A landscape with many valleys, sampled at points; each row gives a point and its height.
A ball rolls from a point to the lowest of its 6 nearest points, and stops where none of them is lower. Distance is the straight distance between rows; heights are no part of it.
rilov: [ 26 -27 -14  -1  -5  12   8   8 -12 -23 -30 -40   2 -57 -19  21   2   5
  36  -2 -30   3  -6  14]  (h 117)
gako: [-14 -54  33  31 -46  21   5 -12  39 -23 -15 -12   1  11  11  61  35  -9
  -5   7  -7 -13  17 -11]  (h 330)
serek: [-13  59  -6 -40  24 -47   4   7   2  57  21  20  -8  33 -19 -33  -4   0
  -9 -11  24   7 -15 -20]  (h 262)
zabog: [ 15  17  29  -6  -8  14   0 -20  -7   6  20  19   8   8  40 -33  -3   7
   5  17 -24 -11  41  12]  (h 546)
luzog: [ -2  12 -12 -31 -25  26  -2   7 -26  12  19 -16  18   6  42 -57 -15  -5
  13  49 -48 -15  43  18]  (h 271)
Vuru: [-14  69  19 -36  26 -45   2   5   6  66  26  30  -2  40  -6 -29   0   5
 -21 -12  44   0 -24 -24]  (h 414)
Dezos: [-21  16  40  36 -28  -5 -11  -7  24  14 -26  14 -13  14  -7  36  20 -21
 -13  -4  31  -4 -28  -3]  (h 213)
Fad: [-15   3  69  13 -19  11  -2 -27  30  13  21  16   8  30  40   8  12   5
 -16  11  -1 -23  16  -3]  (h 596)
zuno: [ 25  -4  48  28  27 -10  23 -24  13 -12  31  48   9  11  12  12  22  28
   1 -37  14  -1  38 -17]  (h 157)
bevur: [ 13 -31  18   6 -25  42  -6  -3  -7 -23  -1 -11   3 -16  35  -7  -7  -3
   6  21 -50 -11  24  23]  (h 201)
Bil: [ 21 -61 -14  -4 -21  66   3  15 -28 -47 -12 -25  11 -44  42   5 -20  -3
   0  20 -61 -13  14  38]  (h 243)
fuv: [ 29   4 -56 -19  40 -25  22  -5 -49 -22   0 -12   6 -30 -50 -33   4  26
  38 -41 -13  30  40   1]  (h 318)
funob: [-33  70   1 -25  30 -67  -2  23  -5  55  -6  29 -12  35 -39 -14   8 -16
 -37 -50  53  13 -46 -14]  (h 202)
mume: [ 23  54  37 -23  24 -58  26  13  -8  34  21  37   5  20  -6 -12   6  35
  -4 -64  32  16  10 -10]  (h 389)
papu: [ 29  45  20 -15  26 -37  30  -2 -27  11  38  41  10  28   5 -49  12  34
   9 -41  13  14  47  -3]  (h 135)
mavem: [ 41 -24  10  23  59  10  13 -29   5 -28  20  24  -4 -25 -18   7   6  26
  10 -31  18  11  23 -18]  (h 692)
bekog: [ 19 -17 -10  -1   8   3  -5 -11   1 -21 -30 -25 -11 -54 -35  25   6   1
  19 -11 -15  12 -18  -4]  (h 311)
Suvi: [  1  46 -10 -39  54 -72   8   5   1  31  19  17 -12  23 -37 -26  -4   8
 -15 -46  30  23 -16 -24]  (h 190)
Bug: [ 17 -15 -63 -25   3  34  -6  18 -20 -11  -1 -18  -6 -44   5 -30 -23  -3
  15  32 -50   4   7  18]  (h 363)
Fune: [-47  14  40  61 -64  12 -16  -3  15   6 -31   6   0  44  21  39  18 -31
 -19  25  35 -23 -24  12]  (h 279)
guso: [-46  58   4  -2 -10 -28 -12   6  -6  49 -19  10 -14  31 -23 -12   6 -25
 -23   4  44   4 -48  -7]  (h 238)
kive: [ 15  54   5 -36  78 -68  22  29  -7  28  57  36  15  46 -12 -35 -16  34
 -23 -61  46  13   1 -29]  (h 65)
luru: [ 24   9  41  18  19 -41  27  -8  22   9   7  27  -4  -1 -14  33  26  25
   0 -61  28  11   2 -15]  (h 392)
laf: [-17  34 -30 -12 -14 -20 -12  27  -7  33 -22 -29 -15   8 -18 -19  -1 -29
   8  18  -5  10 -25   6]  (h 254)
Kav: [-15 -39  16  11 -46  40 -18   3  14 -26 -13 -19   4  -1  43  12 -21 -14
  -8  42 -30 -24  -8  27]  (h 169)
rinor: [-36   8  -8   0 -41  31 -44 -17   4  10 -14 -13   1  12  32 -11 -33 -16
 -24  78  29 -25 -40  12]  (h 212)
Fanu: [  8  22 -62 -34  32 -18   6   7 -13  19  32   7   4   8 -20 -54 -10   7
  11   3 -25  24  28 -18]  (h 364)
dofet: [ -21 -104   11    1  -34   85  -15   -5   10  -70    2  -11   26   -5
   55   29   -7   -5  -32   19  -54  -16   26    3]  (h 200)
duv: [ -1 -46  22  22 -23  44  -5 -19  14 -33  -5  -8   0 -22  16  36   0  -9
  -4  18 -28 -12   1   5]  (h 268)
Lomo: [ 14  16 -24 -30  64 -51  -9  -1  -3   5  11   2 -15 -14 -42 -29  -4   8
  -4 -45  19  22 -14 -24]  (h 249)
Gok: [ 17  32 -27 -30  24 -46  10   2  -8  17  -9  -7 -16  -8 -39 -25   1  -8
  13 -35  -4  27  -3  -5]  (h 225)
bara: [ -4  54 -27 -52  33 -58  27  13 -14  43  45  23  20  49 -10 -54  -2  11
  -4 -17  -2  17  34 -40]  (h 429)
fonib: [ 34 -23   2  11  30  19  11 -23 -17 -29  15  16  -4 -23   1 -20   9  15
  14  -8 -19  10  44   7]  (h 354)
Tipe: [  6  10  59  28 -21 -29  23 -10  31  12  -7  21  -3  11   3  46  40   0
  -8 -38  18  -5   6  -9]  (h 384)
Pumu: [ 35  -2 -56 -14  77  -5   9 -20 -44 -35  25  21  -3 -16 -31 -40   2  33
  28 -33  15  31  41   0]  (h 127)
bofu: [-30 -78  18  20 -55  53 -26 -16  37 -42 -10 -11  18  16  49  41  -3 -13
 -32  42 -16 -19  -1  -2]  (h 217)
zoz: [  0  14 -49 -40  21  11 -21  -3   1  25  22   1  -7  -7 -11 -49 -21  -5
 -10  38 -26  12  -4 -16]  (h 393)
soz: [ 18  32 -49 -23  32 -28  21   8 -27  10  24   9  -1  12 -17 -55  -3  16
  23 -17 -10  35  45  -8]  (h 316)
lese: [-25  37 -43 -48   1  -6  -7   0  -4  51  35   1  22  29   3 -53 -10 -12
   2  50 -22  -1   6 -35]  (h 397)
Kebod: [ -9   3   3  12  14  -6 -23 -21  26  18 -16  11 -28 -12 -26  11  -1  -7
 -14   3  30   0 -43 -16]  (h 329)
Gida: [ 20 -68  13  14  14  53   7 -35   4 -50   7  15   6 -36   7  21  16   9
 -10   3 -31  -2  33  -9]  (h 362)
Timu: [  5 -36  22  22   6 -18  26 -17  38 -25  -6  -4  14 -28 -30  72  60  15
  20 -33  12   1  16 -42]  (h 557)
Ris: [-37 -19 -33  28 -47  40 -34  44 -18  -7 -32 -45  -4   6  34  12 -38 -26
  -2  81  15 -32 -47  53]  (h 258)
rufub: [ 18  -5  35  15 -17  -2  11  -8  -2  -6   1   4  -3  -1  15  -6  10   5
  16  -9 -25   0  26  17]  (h 427)
Nivi: [-51  74 -33 -45  -6 -60   8  33  -4  73   2   7  12  57 -33 -22   1 -32
 -22  -4  11  19 -18 -30]  (h 341)
nanof: [-14 -77 -22  -1 -38  55   6  59 -17 -36 -24 -57   4 -31  47  37 -44 -11
   4  35 -37 -42 -31  66]  (h 291)
munor: [ 13 -15   0   7 -28  26   1  15   2 -10 -21 -24  -5 -24  11   3 -12 -11
  19  26 -34  -8  -9  27]  (h 260)
lezig: [-21  39   5 -18 -10  -2 -19 -11  10  46  10   9  -4  19  10 -37 -10  -3
 -12  32   7 -12 -16  -7]  (h 308)
tori: [-12  50  45  10  18 -42   6  -2  23  48   0  44  -4  25 -11  33  18   6
 -35 -55  65  -3 -34 -13]  (h 290)
sakel: [-19  17 -55  -7  -6  -2 -24  26  -8  17 -30 -38 -21  -9 -30  -7 -16 -31
  10  25   0   6 -44  11]  (h 115)
lav: [ 31   8  -9  -5  24 -26  12 -16 -17 -15 -20 -23  -4 -43 -41   5   9  19
  30 -45  -2  23   3  -5]  (h 293)
faz: [ 26 -12 -29 -11  35  24 -10 -18  -7 -15   8   2  -9 -38 -16 -25  -9   7
   3   5 -23  10   6   0]  (h 320)
Zas: [ -8  -2  16   2 -40  20 -12   7   7  10 -10 -18  -8   9  28  -7  -7 -18
   5  36 -17 -17 -12  31]  (h 207)
Lasan: [ 29  16  18   3  29 -44  13 -12   0  -2   2  10  -4 -21 -32   4  11  21
  10 -61  21  20   1 -13]  (h 335)
tidug: [ -9 -28  35  30 -37  -9  18  -6  42  -5 -14  -5  10   3 -12  77  57  -2
   4 -25   6  -8  11 -21]  (h 413)
Varuk: [ 32 -44  10  26  35  15  24 -31 -12 -58   7  11  16 -36 -20  30  29  31
  20 -42   1  10  44 -17]  (h 667)
garir: [ -27 -101    3   15  -53   59    3   37    7  -61  -26  -52   22  -16
   43   70  -13  -13   -4   26  -33  -32  -10   26]  (h 219)
tese: [-43 -16  13  45 -63  47 -33   0   3 -15 -31 -22   5  26  42  22 -21 -24
  -5  59  18 -33 -35  24]  (h 186)
Gedab: [-10 -62   3   7 -29  57 -22 -28  30 -38  -1   1   0 -13  30  25 -16  -5
 -29  44 -16 -11 -12  -5]  (h 206)
Gada: [ 18  -7 -20 -14   4  29  -7 -14 -14  -9   4   2  -6 -24  10 -35 -19   0
   5  27 -34  -1  22  10]  (h 251)
Vinu: [ -8 -26  42  20 -24  15   3 -25  28  -8   4   8   2  10  23  20  14  -4
  -4   8 -11  -8   9  -4]  (h 356)
pusot: [ 12 -23 -22  -8 -10  30 -10   4   0 -12 -23 -23 -12 -40  -1   2 -17  -5
   7  21 -31  -1 -14  12]  (h 301)
tuneg: [ -3  22  41  12 -42   0   5   1   3  16 -10  -5   0  16  33  -4   6 -15
  15  12 -27 -19  13  18]  (h 327)
fab: [-27  54 -22  -6 -25 -24  -8  29  -7  44 -20 -19 -12  30 -20 -22   6 -30
   1  14   6   8 -29   7]  (h 150)
gine: [ 31  39  43   1  55 -41  17   4  16  14  35  47  11  14  -1  13   0  35
 -17 -69  47   3  -5 -16]  (h 458)
nifu: [ -3   0 -45 -14  25   7 -24  -4   5  13  -5 -14 -22 -28 -29 -21 -23 -10
  -6  16  -9  13 -29  -3]  (h 378)
bunoz: [ 36 -12 -64 -20  41  23   7  -7 -55 -35  14   7  11 -31 -16 -40   2  15
  24  -4 -30  22  47  26]  (h 355)
Zadak: [  2 -66  27  13 -18  51   0 -22  12 -40   5   2   9 -14  43  16   1  -1
 -12  15 -37 -12  29   4]  (h 218)
sedim: [  3 -35  17  25 -28  10  13  -7  20 -20 -26 -21  -4 -22 -11  56  24  -7
  18  -3 -21  -3   3  -5]  (h 405)
vid: [ -3 -36  14  21 -50  32  -9  35   2 -12 -28 -36  -4  -9  39  22 -13 -14
  15  26 -37 -27  -1  46]  (h 195)
Vin: [ -8 -38  -7  25 -19  39 -22 -10  24 -24 -26 -16 -14 -25  -6  39  -4 -18
 -11  29   0  -8 -30  -1]  (h 347)
pelu: [ -8 -44 -22   5 -35  42 -17  20  -4 -19 -24 -32  -7 -30  22  20 -34 -20
   2  52 -24 -21 -36  36]  (h 273)
mut: [ 28   2  25   8  52  -7   4 -17   9  -1  31  38  -2  -2  -6  -8   0  23
  -7 -22  22   7  14 -18]  (h 510)
tuf: [-34  21  24  25 -25  14 -31 -21  18  17 -19  18 -17  19   3  13   1 -18
 -22  31  42 -11 -45  -9]  (h 274)
bezog: [ 47   1   7  23  65 -13  30 -23 -29 -39  25  34  12  -5 -16  -7   9  44
  24 -58  34  16  51   1]  (h 426)
zome: [ 11 -61  -8   7 -25  55  -4  14  -2 -44 -18 -30   1 -45  14  32 -10  -7
   3  20 -45 -13  -7  24]  (h 283)
safi: [ 28  45  12 -22  16 -73  33  15 -23  27  11  19   4  17 -23 -18   9  38
  13 -75  16  25  22 -10]  (h 266)
domot: [-20   1 -20 -21 -33  38 -28   5  -7  13   3 -20   2   0  35 -30 -28 -10
 -11  68 -21 -21 -18  20]  (h 223)
nef: [  0   3   8  14  38 -21  -7 -25  25   1 -13  -6 -22 -26 -50  27  12   0
  -8 -35  35   6 -42 -22]  (h 463)
Bon: [ 35 -43  -1   9  11  19  19 -17 -14 -44 -13 -14   5 -48 -13  17  12  10
  23 -19 -32   4  31   8]  (h 303)
Novo: [ 27  21  23   3  55 -45   7 -15  17   6  14  26  -9  -9 -33   9   4  22
  -5 -57  33  11  -6 -21]  (h 402)
fol: [ 23  29  15 -11  33 -34  11  -9   0  18  27  30  -7   6  -6 -31   0  20
   3 -29  16   7   9 -12]  (h 475)
vib: [-48 -86  -4  44 -73  45 -14  23  29 -50 -32 -41   8  17  11  81  20 -26
 -11  39   7 -21 -11   5]  (h 337)
fiz: [ -3 -35 -16  -9 -39  39   0  53 -15 -18 -15 -47  -1 -24  51   3 -36 -14
  16  47 -51 -28 -14  63]  (h 244)
kol: [-56  20   3  78 -57  32 -40   7 -25 -15 -43 -14   5  33  19  18 -11 -35
 -24  61  63  -6 -41  15]  (h 134)
ritab: [-17  46   0 -19 -28 -11  -4   8  -2  51   2  -4   2  26  10 -35  -3 -16
   3  33  -4 -12  -9  -1]  (h 287)
Noruz: [ -8  59 -13 -47  23 -80  20  27 -10  51  15  21   3  40 -29 -24   2   8
 -11 -50  13  28   1 -20]  (h 209)
nuvo: [-48  35 -55  -8 -39  11 -35  30 -15  38 -17 -30  -3  30  13 -21 -24 -34
  -4  81   8 -12 -37  11]  (h 292)
nakas: [ -7   1  25  29 -14  -7   2 -13  28   9 -29   0 -15  -8 -30  53  26 -16
  -1 -16  31   0 -32 -19]  (h 365)
vum: [  2  37  15   3 -12 -33  10   2  11  26 -27  -1 -19   0 -22   6  13 -10
   5 -25  18   1 -18   6]  (h 242)
Gobo: [ 23  15 -44 -28  76 -42   5  -8 -21  -8  29   9  -5  -4 -42 -48  -9  19
   6 -40  15  33  14 -25]  (h 336)
Loga: [-53 -41  23  55 -73  35 -24  15  21 -27 -41 -21   7  38  36  61  15 -32
  -8  39  23 -18 -12  17]  (h 259)
kipa: [ 47  28  21  14  66 -33  35  -3 -23 -22  39  46  13  20  -8  -4   8  51
  16 -78  52  13  44  -1]  (h 503)
ped: [  7  43 -55 -34  71 -54  24  10 -27  13  61  31  26  52 -24 -57  -6  24
   9 -35  20  31  43 -35]  (h 332)
temi: [-17  42  10 -43 -10  -7  -1 -10 -12  49  41   9  21  35  29 -58  -4   4
   4  42  -5  -8  23 -22]  (h 465)

Call two points neighbours if one is among the 6 nearest of the other. Go from one point of each pair to the other, from neighbour to neighbour, staying as low as possible. Name the highest point that can't be avoided.
papu / Pumu => soz
kive / papu => safi
Dezos / sakel => vum
kive / sakel => guso
Kav / rilov => munor
Kav / kol => tese
